A landscape with many valleys, sampled at points; each row gives a point and its height.
A ball rolls from a point to the lowest of its 2 nearest points, and stops where none of them is lower. Distance is the straight distance between rows; heights are no part of it.
zatu h=2.35: [-11  -2  -2  10   9  -4 -18  -2   4   0  14   0   8  24  -2   7   6  15
  -5   9   3]
gazi h=2.54: [  3 -19  -3   4 -14  23 -34   1 -19  10   6  -9   3  -3 -11  12   2   8
  15  13   4]
bifi h=0.75: [ -4   1   5  13  -1  12   6  -6  14  -9  -5 -20 -19 -28  -7 -10  -6 -11
   6 -17   2]
batud h=2.31: [  1 -24  31   3  -3  -1 -22   3  11   1  23  -6  -3  21 -21  13   0  16
  -6   5   2]
Moguz h=4.66: [ 12  -6  -4 -12 -12   4 -12   1   5  16  -5  20  23  10 -15   2  -2   0
  -4   2  17]
soza h=2.17: [ 24  -4  -7 -11 -20  -7  -1   9  -1   9 -21 -11  -1  -5 -18 -20  -5 -11
   9  13   7]
Zez h=0.93: [-11  15   4  14   1   4   5 -10  12 -17  -1 -28 -14 -15   7  -8   0  -2
  11 -11  -9]
mive h=3.63: [  3  19   0  11  11  -8   6 -10  12   5   0  12  20  26   2 -18  -5   3
  -8  -3 -15]
Moko h=1.50: [ -4  21 -18  24  17  12   5 -11   7  12  -8 -12  12  -6  -1 -15   1  22
   1   2  -7]
loru h=1.21: [ 12   9   1 -16  -1 -22   2  -6  -1 -18  10 -10 -19  12  11  -8 -12   8
   1   8  -2]
teris h=3.21: [-11  22 -11  31  24   7   6 -18   0   2  -4  10   8  11  -4 -11   4   1
   5 -22 -16]
vini h=2.23: [ 12   3 -14  -9  -9  -4   9  -6  11   6 -15  -9   6 -14   1  -3  -2  -3
   6  18  12]
sabi h=1.76: [-10   4 -22  14   7 -10 -19  -8  -4   1   3  -6  15  18   2   3  17  18
  -1   6  -4]
bora h=0.65: [-22  15  22  16  24   1  10   6  -8  -9   0  11 -10  13  -3   4  -2 -12
  -3 -21 -18]
gavap h=2.79: [-12   2  -1  12   8  -9 -12   7 -16  -2  -2  13   2  10   1  12   8  -7
   5 -13  -4]
Pasan h=2.41: [ -1 -33  22  -1 -21  -2 -22  14  -2  -4  16  -7 -14   0 -13  11  13   5
  -3  -2  11]
zul h=1.08: [  9  15  -6 -14   7   7  27  -3   0   6  -8  -6   1 -26  16 -10 -18  -2
  -2  14  -2]
til h=1.74: [ -4   8  -1  -4  14  -4  19  -2 -26   0  -7   6   6  12  13   0  -4  -6
  17   4 -12]
nemod h=3.61: [ -2   0   2   4   9  -8   0   8 -10   7 -10  -4  17  28  -9   0 -12 -10
  10  13  -5]
ladun h=3.65: [ -1 -36  14  -5 -33  -6  -9  10  -6  -6  -1 -24 -13  -2 -10   7  28   2
  -4   3   7]
Fetev h=1.79: [-12   9  -9  17  -2  10 -12  -7  14  -2  13  10  -6 -19   3   6   9   5
  -8 -27   7]
Zugav h=3.89: [ 18   1  -5 -20 -15   1  24   4   0  -1 -17   6 -13 -32  -4  -9 -10 -15
   0   9   5]
nif h=1.80: [ 15 -15  -2  -7 -23 -17 -13   1   0   3 -14 -20  -2  11 -16 -16   6  -6
   3  10  -2]
mulom h=5.27: [-18  24 -11 -12   1   7  15   1 -23  13 -13   1   0 -22  28  18  16  -8
   5 -18 -10]
Visom h=5.50: [ -8 -15  -6   0 -11  -7 -23  -4   5  -5   5 -18   4   5  -2  12  23  13
  -1   6  10]
Vonu h=1.09: [  0  20  -2   4   9 -14   4  -5   3 -15   6   0 -12  11   5  -6  -9   4
   3  -3  -7]
Roni h=3.08: [  3  -5  -1   9   6  -8 -17  12   3  13   3  -3  23  25  -7   2  -7   5
   0   8   3]
Lib h=5.98: [ -7  -1  10 -18  -8  -3  12   4   2 -12   6  27 -16 -20   8  12   9 -13
 -13 -20   6]
dabeb h=3.68: [  9  -3  -6  -8  -1   8  -8   2  -6  21 -13  17  37  13 -11  -3  -8  -9
   9   4   4]
riz h=1.86: [  8  -4 -17 -19  -6  13  16   0  -1   4 -15   9  10 -24  10   2  -5  -1
  -2  21  13]
nit h=0.83: [ 2 10  1 10  8 -7  5 -5 13 -2  3  4  4  3 -8 -3 -6 -5  4 -4  2]
roz h=1.47: [ 16   1  13 -10   0  -1   8   4  -1   7 -14   4  12   2 -15  -6 -19 -18
   0   5  -1]
dof h=1.40: [  0  15  -2 -15  10  -4  26   4 -14  -1  -3   1   4   3  19  -2 -11   0
  -1  22 -10]
Zali h=0.52: [ -3   6   2  18   5   4   6  -4  13 -11   4  -6 -12  -8 -17 -17 -13 -13
   5 -14   0]
Lelo h=0.89: [  7  11   4   4  11   8  19  -6  11  -2  -9 -17 -15 -27   5  -9 -19   0
   2   4  -5]
guman h=1.33: [ 23  12   0 -13 -10 -32  -3  -9   8 -12   2 -13 -13  25  -5 -12  -6  10
   8   6  -2]
Dabun h=5.58: [  0 -29  -5  -1 -19  -8 -17  10 -18  -5 -15 -17  -1   0   1  13  19   4
   8  21   7]
gov h=5.53: [ -8   8   5  10  14   0  -5  -7  13   2  29  24  -2   8   9  10  -2  23
 -19  -2   1]
zuvom h=1.31: [-17  17  -8  25  11   6 -21  -9  -3   5   3 -13   5  10   8   3  14  18
   1  -2  -5]
Gisi h=6.11: [-16  14   8   5   7 -22  -6  -4  19 -17  30  -7 -13  17  10  11   8  14
 -15  -4  -9]
Kalev h=2.94: [ -3   4 -15  -6   9   2   9  -9   8  -6   6  19  -1  20  -9 -23   6 -19
   2 -37   1]
Fabi h=2.30: [  8   6 -12 -26   5   5  21 -12  14  -1   7  20   1  20   4 -26  -1 -14
  -7 -29  -4]
tid h=1.91: [ 20 -11  18 -13 -12 -11   8  13   2   2 -17  -7  -6  -1 -22 -17 -15 -15
  -2   9   6]
kem h=2.43: [ 18 -27  25 -12 -22 -13   8  20  -4  -4 -14 -18 -24   4 -16 -19  -3 -14
  -5   3  -2]
mepus h=7.06: [ 13   9  -3 -16 -13 -14  -1   2   9   2   3  -7  14  12   9  -5  -7  10
  -6  21   0]
feduv h=4.43: [ -1   2 -13 -16  -4  -8  13   7 -17  -5  -6  -7  -8 -24  15   9   1  -4
   0  12   2]
nel h=1.41: [  9   4  -1 -18  -1  12  24  -1   0   4  -3  16  12 -15  14  -3 -16  -7
  -6   9   4]
sili h=4.57: [  9 -10  -7  -6  -2   4   0  10 -13   3 -17   4  13  -5  -2   7   3  -9
  10  11   7]
Miv h=3.62: [ -2 -11  22   0   3   6 -17   8   5   0  26  12   4   7  -7  14  -4  11
  -8   2   8]
Nolat h=5.92: [-18  15   4  17   8 -12 -15 -10  16  -3  20   5  -9   5   8   5   5  20
 -22 -12  -5]
bupa h=4.84: [-13  15 -14 -21 -13  -6  10   5 -14   2 -11   2  -8 -29  30  20  12  -6
   2  -1  -6]
Tum h=5.09: [-11  -7  -7  13 -12   0  -7  -4  -3 -11 -12 -37 -12 -18  11   7  16  -1
   7  -6  -4]
depu h=3.71: [ 12 -26  11 -16 -29 -26   1  27  -6  -2   4  -5 -22  11 -20 -19  12  -1
  -8  18   1]
Sutom h=5.88: [-12 -14 -16  -5 -22 -16 -22   5 -10  -6  -1 -21   0  -6  12  13  28   5
   0  15   6]
zisas h=2.53: [  2 -13   1  -5 -10   1  -4  -8   7  -2 -15 -25  -1  -6  -2   0   5  -3
   3  15   4]
Sizof h=1.48: [ 17  -2  -7 -21 -19 -25  -8   1   2  -2  -6 -19 -10  19  -2 -14   0   3
   6  17   1]
Kebep h=3.78: [ -4  12  -8   4   9  29   0 -15   3  13  11  22   6 -14  14   5  -3  22
  -6  -1  -2]
pote h=0.78: [-13 -26  28   9  -6   3 -29  13  -4  -3  18 -14 -12  12 -11  22   8   7
  -1  -7   0]
pipo h=4.39: [ -4 -18  10  -5 -14 -11  -8  12  -3 -15  -7 -16 -20 -11  -7  10  16 -11
  -3   1   3]
gegu h=3.60: [ -2   4 -13  -9   4 -12   8  -8  -3  -5   7  15  -1  16  -5  -6   6 -17
  10 -16   2]
pured h=1.75: [ -5  -7  16  -1  18   5  10  19 -24  -6   0  13   3   2  11  21 -15 -16
   8   4  -8]
damuz h=4.13: [ 15  -2  -2 -21  -9  -7  15  10  -7 -10  -8  -2 -24 -31  11   2  -3 -15
   2   7  -1]
gib h=4.95: [ -6  -2 -17 -15   5  13  14  -6  -3  -4  -3  16  -2 -14  12  -6   9 -23
   5 -26   6]
mur h=3.36: [ -7   4 -15  14  -3  22 -19 -13   1  11  14   6   2 -20  11   5  -4  26
   0   1  10]
nakid h=2.84: [ -1 -23   9  12  -8  19   0  -4   8  -3  -7 -27  -9 -20   1   4  -5   5
   2  14   2]
gekol h=2.11: [-14  15  -2   3  16 -13   0   2 -21  -5  -1  -7   0   9  11  10   7  -3
   5   1 -14]
Fub h=5.08: [  2 -19 -15  -4  -6  -5 -11  10 -20   9 -10  -8  13   6  -4   8   8   1
  13  26   5]
suse h=4.12: [  1  -2 -17  -1   0  -4   7   0 -12  -2 -10  10   7  -3  -4   2   7 -19
  14  -8   3]
mik h=6.90: [  2  -3  -1  -7   2   1   4  -1   2   7   0  -1  11   0  12   2  -7  14
 -11  24  -3]
kizek h=1.14: [-10   7  22   7  20   0  12  13 -15  -5   0  -4  -9   5   7   7 -14 -11
  -2  -8 -12]
sifu h=1.28: [  2   0  14  14  10   6   7   4  11   3   7  10   9  12 -15  -8 -18   0
  -8  -4   1]
Gazu h=1.81: [  0 -11  -1  14   0  18 -17  -1  -5   9   2  -2  11   6 -11  10   3  11
  10   1   7]
Zazes h=3.88: [  8  13 -11  -4  10   8  12 -11  11   8  -4  17  21  23  -6 -12  -3  -5
  -4 -11  -6]
nisi h=2.26: [ -8  12 -19  13  11  -4   5 -10 -11   4  -2   8  18  20   5  -2  13   9
   6   4  -7]
nufig h=1.87: [  5   6   1 -15   3   5  25  -7   2 -11   5  21  -7  13   4 -16 -12 -22
   1 -19  -7]
budaz h=2.78: [  0 -16  10  -4   3   8  -2  15 -18   0   2  18   2   5  -5  16  -8 -11
   9  -7   7]
bugap h=1.77: [-17  16  -6  33  17   8 -18 -12  -3   1   5  11   1   3   1   2  14  22
  -6 -17  -9]
Ronug h=1.24: [ -6  15 -11  21   3  13   4 -13  18   3   5   2  -6 -22  -2  -3  -2   9
  -1  -9   6]
Nir h=2.86: [  0   1 -15   6  13   8   1  -4 -10  16 -13  15  29  24  -4  -6   4  -7
  13   1  -4]
lav h=4.45: [  2  -6 -11  -3   5  24  16 -12   3   6  -4  23  11  -5   3  -9   3 -12
   8 -20   1]
gul h=3.59: [ 18 -13   4  -4  -9   8  12   9   4   7 -15  -3  -1 -27  -9  -6  -9 -11
  -2  11  15]
makav h=0.69: [  6  11   6  14   9  -5   7 -11  17  -5   1 -24 -20   5  -9 -14 -11   2
   4  -1  -2]
denek h=3.42: [ -1  23  -9  23  22   2   9 -12   1  11 -11   7  15  19  -7 -24  -5  10
   6  -3 -16]
Kula h=1.71: [ 15  -4  31  -5   2  -4  -1  10  13   4   6  12  11  13 -22  -3 -19  -3
 -12   3   5]
tiket h=3.20: [  7 -16  13   2  -4  18  -1   9  13  -1  -7  -8  -6 -18 -13   2 -11   4
  -6  13  12]
rim h=1.23: [  0   4  -7  16  11  17   2  -4   0  12  -5  -2  14   4   1  -4 -11  10
   6   4   4]
bamed h=5.22: [-12 -10  -2  17  -9   5 -15 -10   6  -9   2 -32  -5   0  10  13  21  13
  -1  -6  -2]
vaf h=3.77: [  2 -12   1  -4   8  20   8   1 -13  10  -4  21  15  -2  -5   6  -3 -14
   5 -11   2]
Tinun h=4.83: [-10   6   6   0   0  -3   0   1   9  -9   8   4 -11 -22   8  10  -1   1
 -13  -6  -1]
Kamu h=4.79: [  4   0   0  -2  -4   8 -16  -6  12   6  33  25   6  10  -3   9  -4  16
 -13  -2   5]
puti h=5.32: [ -1   4   8 -20  -2 -10  11   5  20 -11  14  17 -16 -20   3   1  -1  -4
 -18  -5   8]
Zuva h=0.71: [ 23  -1  19  -6   2  -2  -1  10   1  16  -6  18  29  20 -12  -3 -19 -13
 -12   1  -5]
gopa h=4.34: [ -9  12  -8  -3   7  11   4  -5   4  -2  11  15  -1 -22  21  16   8  13
 -15  -1  -3]
rav h=1.32: [ -8  11   8   2  22   1  18  -2  -6  -3   5  16  -5  17   3 -10  -4 -17
   3 -29 -10]
Tokom h=0.79: [  8  16  -4   4   5   6  13 -14   9  -6  -6 -30  -6  -5   6 -15 -13   4
   5  13  -9]
bufig h=6.62: [-3 -7  3 -8  0 -8 -5 13 -4 -4  7 -3  1 -5 12 10 -2  7 -1 12 -1]
zib h=6.30: [ -6   2  14  -9   6 -21   0   6   8 -15  15  -5  -6   9   5  11  -4  15
 -15   5   0]
tuk h=3.03: [  1  -6  -8   6 -16  24 -27  -6  -5   7   5  -5   6 -16   5  14  -1  20
   7  16  10]
sozat h=1.04: [ -6  18 -12  22   5   1  -6 -17  15  -4  -1 -17 -14  -9   4 -13   5   8
   2 -13  -6]
Ses h=2.95: [ 15 -14  11 -22 -24 -20  10  21 -13  -6  -7 -10 -26  -2  -7  -9  -3  -6
  -2  18   0]
fiv h=4.85: [-11  -7  11   1 -11  -6  -9   5   0  -7 -10 -26 -22 -24  12  19  14  -5
  -1  -2  -4]
ketap h=6.41: [ 10 -13   8 -13 -10  -4 -20   7  13  16  17  24  12   7 -16  -3   2  11
  -7  -3  21]
Gedu h=5.71: [-11  -1  -4 -11  -2   4   2   0  -5  -4   5  28  -4 -10   8  11  13 -17
   1 -23  11]
tekop h=2.58: [-13   7  -3  25  17  11 -10  -4 -11   9  -2  14  10   9  -9   1  11   3
   5 -18 -10]

Where does a ball stop that starts at each point below?
mulom: Zali
mik: pote
Lib: rim
Visom: pote
Dabun: bora
zisas: Zali
bupa: Zali
gavap: Zali

Call two points neighbours if one is among the 2 nearest of the other. Go from one point of each pair to the other, from neighbour to neighbour, staying as low as possible. Name the highest point that can't be avoided.
Zuva and nit: Kula
Zali and pote: Lib
rim and nit: denek
zuvom and Zuva: gavap
pote and bora: Sutom
